A landscape with many valleys, sampled at points; each row gives a point and its height.
From any point a ball rolls to the lowest of the 4 points nearest to it. It stops when none of these is lower. Distance is the straight distance between rows; heights are no part of it.
fone height 3.81: [-20 -18  -7  -1 -21  -5  17  -3  15 -13 -18  26  13  -9   5  20 -11  -3
   1   4   1   8]
levup height 2.75: [ -7  16   9 -11  -9 -17  -6   4  -3  24 -15  -6  -3   7   4   3 -18   1
   0   7 -20  10]
rad height 3.56: [ -7  10   1 -29  -2 -13 -12 -24   3   3 -21  -5 -11   1  -1  18   9 -16
   2 -12 -11  30]
roso height 4.33: [ -1 -14  -3  -3  -5  -3  -6   0   2   3  15 -12  -6   9  13   9  29   5
  -1 -13 -13   5]
tel height 4.36: [  8  -7   4  13  -3  11  -8  15  -3  19  12  -8 -12  16   9   4  24   0
  13  -1  -8 -11]
supi height 1.47: [  8  -6  -2  15   5  -7 -22  -4 -12  -4 -13  -8   5  19  13 -17  -9   9
   1 -13 -12  -5]
kigu height 2.61: [-14   7 -12 -30  -7 -19  12 -22   2 -12  -1   7  -9   0  -1  11  18  -2
 -15 -10  -3  26]
Feva height 0.90: [ 26  -7  10   3  -1   1   1  13   6   2  12  25   0 -17 -21  11 -12   4
   0   5  17 -24]
Fiv height 3.64: [  7  -1  12  18   6   9   3  16  -5   6  15 -13 -10  21   2 -13   6   9
  14  -5  -9 -15]
gine height 4.75: [-19 -22 -15   5 -16 -11  22 -31  22 -15 -23  16  12  -9   6  26 -13  -8
   6  14   6  21]
mige height 1.60: [  3   4   3   3   5 -10 -19  -4 -14   2 -11 -15 -10  18   8 -30  -7   0
 -11   3  -3  -4]
boteg height 5.84: [  8  -9   6  -5 -13  -6   1   9  10   4   1  30   9 -20 -11  15  -8   8
  -1   8   0 -14]
Pomok height 5.78: [  3  -6   7 -11 -18   1  -4   5  -4   6  13   6  -4  -5   1   9  23  16
   1  13  -2  -2]
nov height 4.35: [-26  -4 -16 -25 -23  -7  19 -13  10 -12 -12  14   7 -28  -5  19   6   2
 -16  21  11  16]
refu height 3.88: [ -2   2   4   4  -6   4  -4  16  -2  15  14   0  -2   5  12  -4   2   9
   7   0 -10  -5]
sav height 3.90: [-14 -19 -13  -2   0 -13   5 -21   4 -27  11  -3  -3  14  -3  10  33   2
 -11 -16   1  15]
kibed height 3.01: [-23  11  -7 -45 -10 -18  17 -10   0  -5  -3  -1  -5 -17  -8  19  10   0
  -1   4   1  28]
geg height 5.01: [  4   0  10  27  23  37  -2  13  -8   1  22 -20 -10  11  -7  -8  -3  -2
  18  -2   4 -23]
dar height 4.18: [-14 -15 -11  -8  -5 -14   4 -14   1 -18   6 -12  -3   4   6   8  32  -2
 -10  -3  -1  16]
Tusev height 3.12: [ -8  10  -3 -13  -3 -15 -24 -10 -12   1 -30  -9  -9   6   9  -9 -13  -6
   1  -2  -8  19]
pezil height 1.63: [ -7  10   6  -5 -10 -17 -19   0  -2  16  -8 -11 -11  12  12   5  -5   2
   8  -7 -17  17]
suzib height 3.30: [-11  14   2 -31 -16 -15  -7 -11   5  14 -13  -1  -8  -5   9  18   2  -4
   1  -2 -17  24]
Bizo height 3.75: [ 26   3  12  15  22  19  -9  13  23   9  15   2  -2 -26 -36   3 -30   1
   4  11   7 -15]
poto height 3.00: [ 10  10 -14  -5  10   4   6 -38  -7 -20 -24   0   8  15  12  -7  36 -19
   3 -17  27  24]
Miref height 2.23: [  8   1  -6 -11   1  -4 -25 -25 -16 -15 -29 -17   0  17  11 -11   0 -15
   0 -12   2  22]
gazub height 3.83: [-25 -10  -4   3 -19 -10  20 -20   5 -24 -17   8   3  -5   4  21   1  -5
   0   8   9   7]
naker height 1.74: [  3  14  13  13  26   3   0  16 -15  11   8  -5   0   7   2 -25 -22  -4
 -12  -8 -15 -28]
tizuf height 3.76: [ 20   8  14  -7  -6  12   0  21  17  28   4   0   2 -25 -28   3 -12  -3
   9  21  23 -13]
tiros height 1.56: [ 10  -5  -8  -1   4 -10 -19 -13 -22 -12 -10 -11   1   6   1 -34  -2   7
 -11   1  -4   3]
kirom height 1.55: [  6   0  -1  18  11  -3 -14   5 -12   1   1 -14   0  21  10 -23 -21   2
  -5  -7 -12 -12]
fabe height 4.68: [ 17 -13  15  28  13  27   6  11  -2  10  13  -9 -17  -1  -9  -5   6   3
  10   5  16 -18]
Didef height 1.59: [  6  -2  -5  -5  10  -4 -27 -14  -2  -8 -18  -6  -4  13   8   2  14 -12
   7 -16  -9  24]
zenek height 3.67: [  1  27  19   7   0  28   0  32  14  30  11 -12  -2 -18 -24 -10 -20   2
  13  21   8 -21]
levok height 3.94: [ 26   5   4  10  17   7  -8  13  20  27  16  14   8 -35 -32  -1 -30  -4
   4  20  16 -19]
seziz height 3.80: [ -9  37  14   7   8  19   6  33   3  28   8 -20   2 -12 -25  -4 -34   6
  -1  23   4  -8]
Fude height 1.61: [ 12   5  -3  19  13   4 -18  -1 -18  -7  -7  -2   1  11   8 -48   0  10
 -12  -3   3  -2]
Buraf height 1.67: [ 14  -5   3  18  31  14 -16   4 -22  -4   9  -9  17   1   8 -48  -3  12
 -20  -8  10 -22]
Bov height 3.68: [-26  -7  -9 -14 -18  -9  27 -22  -1 -25 -10   6  -3  -6   0  17  16   8
  -7   6   9  16]
gam height 1.50: [-22 -24  -5  10 -16  -3   4  -9  -5 -19 -18  22  13  -1   7  24   5  -3
  -8  -5   0   1]
felu height 3.27: [ 28  -2   7   3  -2   3  -2  21  10   5  14  19  -4 -21 -24   3 -17  -2
   8  10  11 -15]
Tigo height 2.29: [ -2  -1 -20 -15  24 -10  -1 -25   6 -32   2  -9   2  29   9  13  30 -12
 -11 -24   2  25]
masi height 2.91: [ -2  16   4  -2  -9  -6  -5  13  -2  23  -3   2  -7  10   1 -11 -24   1
  -1  -3 -16   0]
Vove height 4.40: [-15 -11 -18  -8 -22 -13  19 -12  24  -9 -28  16  23 -13   8  21 -14  -7
   5  13   4  16]
pofa height 2.22: [ 10  30  10   7  24  18   9  21  -4   8  10  -6  -2  -3 -17 -14 -40  -2
 -11  -3  -4 -17]
Leb height 2.78: [ -5  20  10   3   6   3  -6  19  -6  20  -4 -10  -9   2  -3 -23 -35  -3
  -4   4 -13  -9]
sani height 4.76: [ 4 -2  3 -5 -9 17  3 16 -4 26 14 -1 -5 -9  0  1 18  7  9  9 -3 -5]
Zev height 4.19: [ -7  16   3  -7 -13   5  -2  15   8  23  10   2   8 -12   2  -5  -5   5
  14  18  -4   7]
bav height 4.00: [-15 -30  -8  17   1  -8  14  -8   2 -20  -1   4   4   8   8  18  25   2
 -10  -3   4  -4]
tudav height 3.69: [-17 -23 -14   5 -10  -7  15 -22   1 -32 -11   4   3   6   1  11  29   2
 -11  -5  17   5]
siz height 3.51: [  3  12  18  17  11  27  -6  23  12  18  11 -14   0 -20 -32  -2 -16   1
  13  18  18 -16]
ribab height 2.24: [ 20   6   0  28  41  11  -2   7 -16 -12  11 -11  11  17   7 -31 -23   6
  -9  -7  -8 -25]
gevo height 4.21: [-22  -8 -13  -3 -31 -17  18 -18  10 -17 -26  12   2 -11  -7  19   0  -5
  -7  14  16  12]
Berer height 3.42: [-2  3  6 12  1  1  1 13 -5  9 18 -7 -6 16  9 -8 -3  2  9 -1 -9 -8]
niva height 4.74: [ 12  -8  14   7  -1  20   4  17   0  20  11   2  -5 -15  -5   1  12   3
   7   9   7 -20]
vuroz height 2.63: [ -1  30  11  -4   1   0   6  22 -11  24  -1   6  -2  -8  -6 -16 -33  -3
 -15  -2 -12 -19]
biku height 1.62: [  6  13   1  16  20   5  -2   7 -11   8   7  -7  -2  15  12 -26 -21   0
  -5  -5 -13 -17]
Pitu height 3.82: [ -2  15   6  25  25  25   6  20  -6  -9  23 -28  -2  14 -10 -12 -28  13
   4  -4  -7 -19]
Dos height 2.90: [ -2  16   3   7   3  21   6  28   2  17  13  -6   0   0  -1  -4 -18   7
   8   2   0 -10]
Gadu height 2.42: [ -2  -2  -5 -12   4 -12 -17 -22  -2   7 -16  -9  -3   6  11   4   9  -6
   4 -15  -4  16]
tubar height 1.76: [  7  10  -3  16  22  13  -6  19 -12   4  15 -13  -6  21  11 -16 -21  -2
   1  -8 -11 -19]
levas height 0.86: [ -1   1   4   4  -3 -20 -19  -8  -1   8 -13  -4  -4  18  13  -7  -1  -4
  10 -10 -15   9]
duviv height 4.37: [-10  -3  -6 -26 -28 -13   7  -7  10   2  -6  13   7 -15   1  13  17   9
  -8  14   4  14]
daget height 3.17: [  1   8   6   1  -4   2  -7  18  -3  20  13 -11  -5  14  11  -5 -15  -2
   7  -2 -16   0]
lop height 2.83: [ -9   1 -24 -29   5  -8   8 -27   8 -24  -3   7  -5   3   7  22  24 -10
  -4 -16  -5  24]
Bizi height 4.01: [  6   4  13  -2 -18  17   3  21   5  27   4  -2   0 -11  -7  -2   6   0
   9  27  10 -11]
ropad height 2.76: [ -2  10  -8 -23   8 -17  -2 -27  -1 -13  -7  -6   1   3   1  12  14 -18
   4 -21   4  27]
vid height 1.02: [ 15  -7 -11  12  13  -6 -22 -21   1 -11  -7  -9   0  25  26  -6   6  -2
   1 -19 -18  13]
Nubo height 1.89: [ 14   9   2  20  35  18 -10  15  -7 -10  12 -19  -1  15   3 -30 -23  -5
  -3 -17  -1 -24]
zele height 4.10: [-24 -11  -5 -14 -21  -5  10 -16   3 -10 -10  13   4 -13   5  12  13   5
 -14   5   9  13]
Gan height 2.67: [ -4  20   5  17  14  19   8  16   4  15  13 -14  -2   4 -10 -12 -26   0
   7   3 -10 -18]
puve height 5.19: [ -6 -21   2  14  -7 -10  13   0  -3 -17  -7  20   9   6   2  13  13  11
  -3  -4  -1 -16]
soven height 5.69: [ -3  -9  -3 -13 -24  -6   2   2  -5  -8  -6  30   4 -13  -3  19   8  11
  -4  20   0  -5]
deze height 3.25: [ -7   6  -3 -31  -4 -16  -5  -8   5  -4   2   1  -3  -8  11  10  15  -3
   3  -5  -9  22]
Mavob height 6.49: [  5  -3   7 -10 -24  -3   4  13   7  15   2  23  11 -22  -5  10  10   8
   5  21   6  -3]
pame height 3.26: [  2   7   7  20   2  10   8  14   6  18  11 -16 -11   6   1 -12  -1   3
  11   0  -2 -15]
Sop height 4.67: [-11  -9  -2 -12 -23 -19  15  -3  16  -5 -17  25  22 -18  -2  21 -22  -1
  -2  14   5   7]
Rodi height 3.59: [-11   0   2 -17  -3  -7  -7   2   5  12  10  -2   0   0   9  12  11   2
   2   5 -11  13]
Rolo height 6.15: [ 14 -18  10   3 -14   7   4  14  -3  -1  10  17  -1  -9  -5   6   8   9
   2   2   7 -24]
ran height 2.65: [ -5   8  -2 -11 -15 -15  -9   2   9  16  -2  -3  -5   0   3   0   1  -1
   8   5 -16  16]
Kereg height 3.93: [ 16  -2  18  15   6  23   6  18  -1  21  19 -14 -14  -7 -19  -2  -5   3
  13  -2  19 -26]
Lodu height 2.55: [-14  10 -25 -25  -8 -13  21 -35   0 -19  -3  -6  -9   4 -10  10  22  -1
  -8  -1   1  31]
gel height 1.86: [  9  21  17  -2  30  11  -4  21 -14   6   6   2   6 -12   1 -36 -31  -5
 -20  -8  -4 -22]
muni height 1.75: [  0   9 -23 -30   3 -10  10 -30   2  -8  -1   0  -7  -5  10  15  17 -15
  -2  -8   2  27]
kuli height 1.77: [ 14  13  11   7  31  14  -9   6 -18   6   8  -8   3  -5   6 -40 -14  -1
 -16  -3   2 -24]
sodub height 4.48: [-23 -15  -3  -7  -5  -6   3 -14   0 -16  -2   6   2 -11  -2   6  17   3
 -10   4   0  11]
vimi height 0.73: [-22 -17 -15   2 -17  -7  29 -27  -2 -38 -16   1  -8  -3  -1  14   9  -7
  -6   4  15  12]
Ratop height 3.92: [ 15  -2   1  27  13   7  -7   8  -6   2  22 -14  -2  29  19 -16   8   2
  15  -9 -11 -12]
lelud height 3.62: [  8  16  -7 -29   9 -11   5 -39  -2  -8 -25   4   1   0  15  12  13 -32
   8  -3   3  33]
Dusi height 3.79: [ 26  -8  14  11   0  14  -4  14   6   5  10  17  -7 -14 -16   2  -4   5
   9   1  17 -20]
Kisid height 3.20: [  0   7  14   8   4  25   5  22   7  14  17  -5  -8  -4 -22  -5  -6   0
  11   9  10 -10]
besot height 3.89: [-30 -22  -9   9 -12  -7  25 -16  -9 -29 -22   5  -2   5   4  19  10   3
 -10  -4  13   4]
Defur height 4.05: [ -4 -17 -10   1   7   0 -12 -13   3 -15  17 -12   1  10  21   0  33   5
  -8 -24  -9   8]
bafaz height 4.27: [ 26   2   0  -2   1  -6   0  24   9   3   1  26  18 -20 -22  11 -16   0
   6   8   7 -17]
Zurab height 5.64: [  4 -25  -1  10  -2  14   8   3 -14  -7  24   4   8  11   7  -6  29   7
   3  -6   3 -15]
benit height 5.28: [ 17 -21  10  18  -1  14   2  10  -9   9  21   4  -6   2   0   0  15   6
   9   3   3 -19]
dak height 6.81: [  9  -4 -12  -1 -19 -15   6  16  20  -9 -15  29  32 -11 -12  26 -18   7
   3   9  -2   1]
rufor height 5.81: [-11 -22   0  -2 -10 -17   9   1   1 -13  -3  20   8 -11   6  13   7   6
  -7   3  -1  -6]
fabu height 2.56: [ 15  -9  -1  10   8  -2 -25 -26  -6 -20 -29 -14  12  22   5  -8  14  -4
   1 -17  17  28]
getup height 2.06: [  9  -6 -11  -4   8 -21 -16 -28   0 -16  -2  -2  -5  11   7   8  21  -7
  -3 -27  -2  27]

For each start below, name the point where the ball stops.
soven => vimi
pame => levas
tel => levas

Call two points neighbours if one is among the 4 nearest of the other. Go from one point of each pair to the other, from neighbour to neighbour, staying as low as possible. Name the highest point that can't be avoided.
muni, gam => gazub
levas, muni => ropad
Feva, vimi => Bizo
muni, vimi => Bov
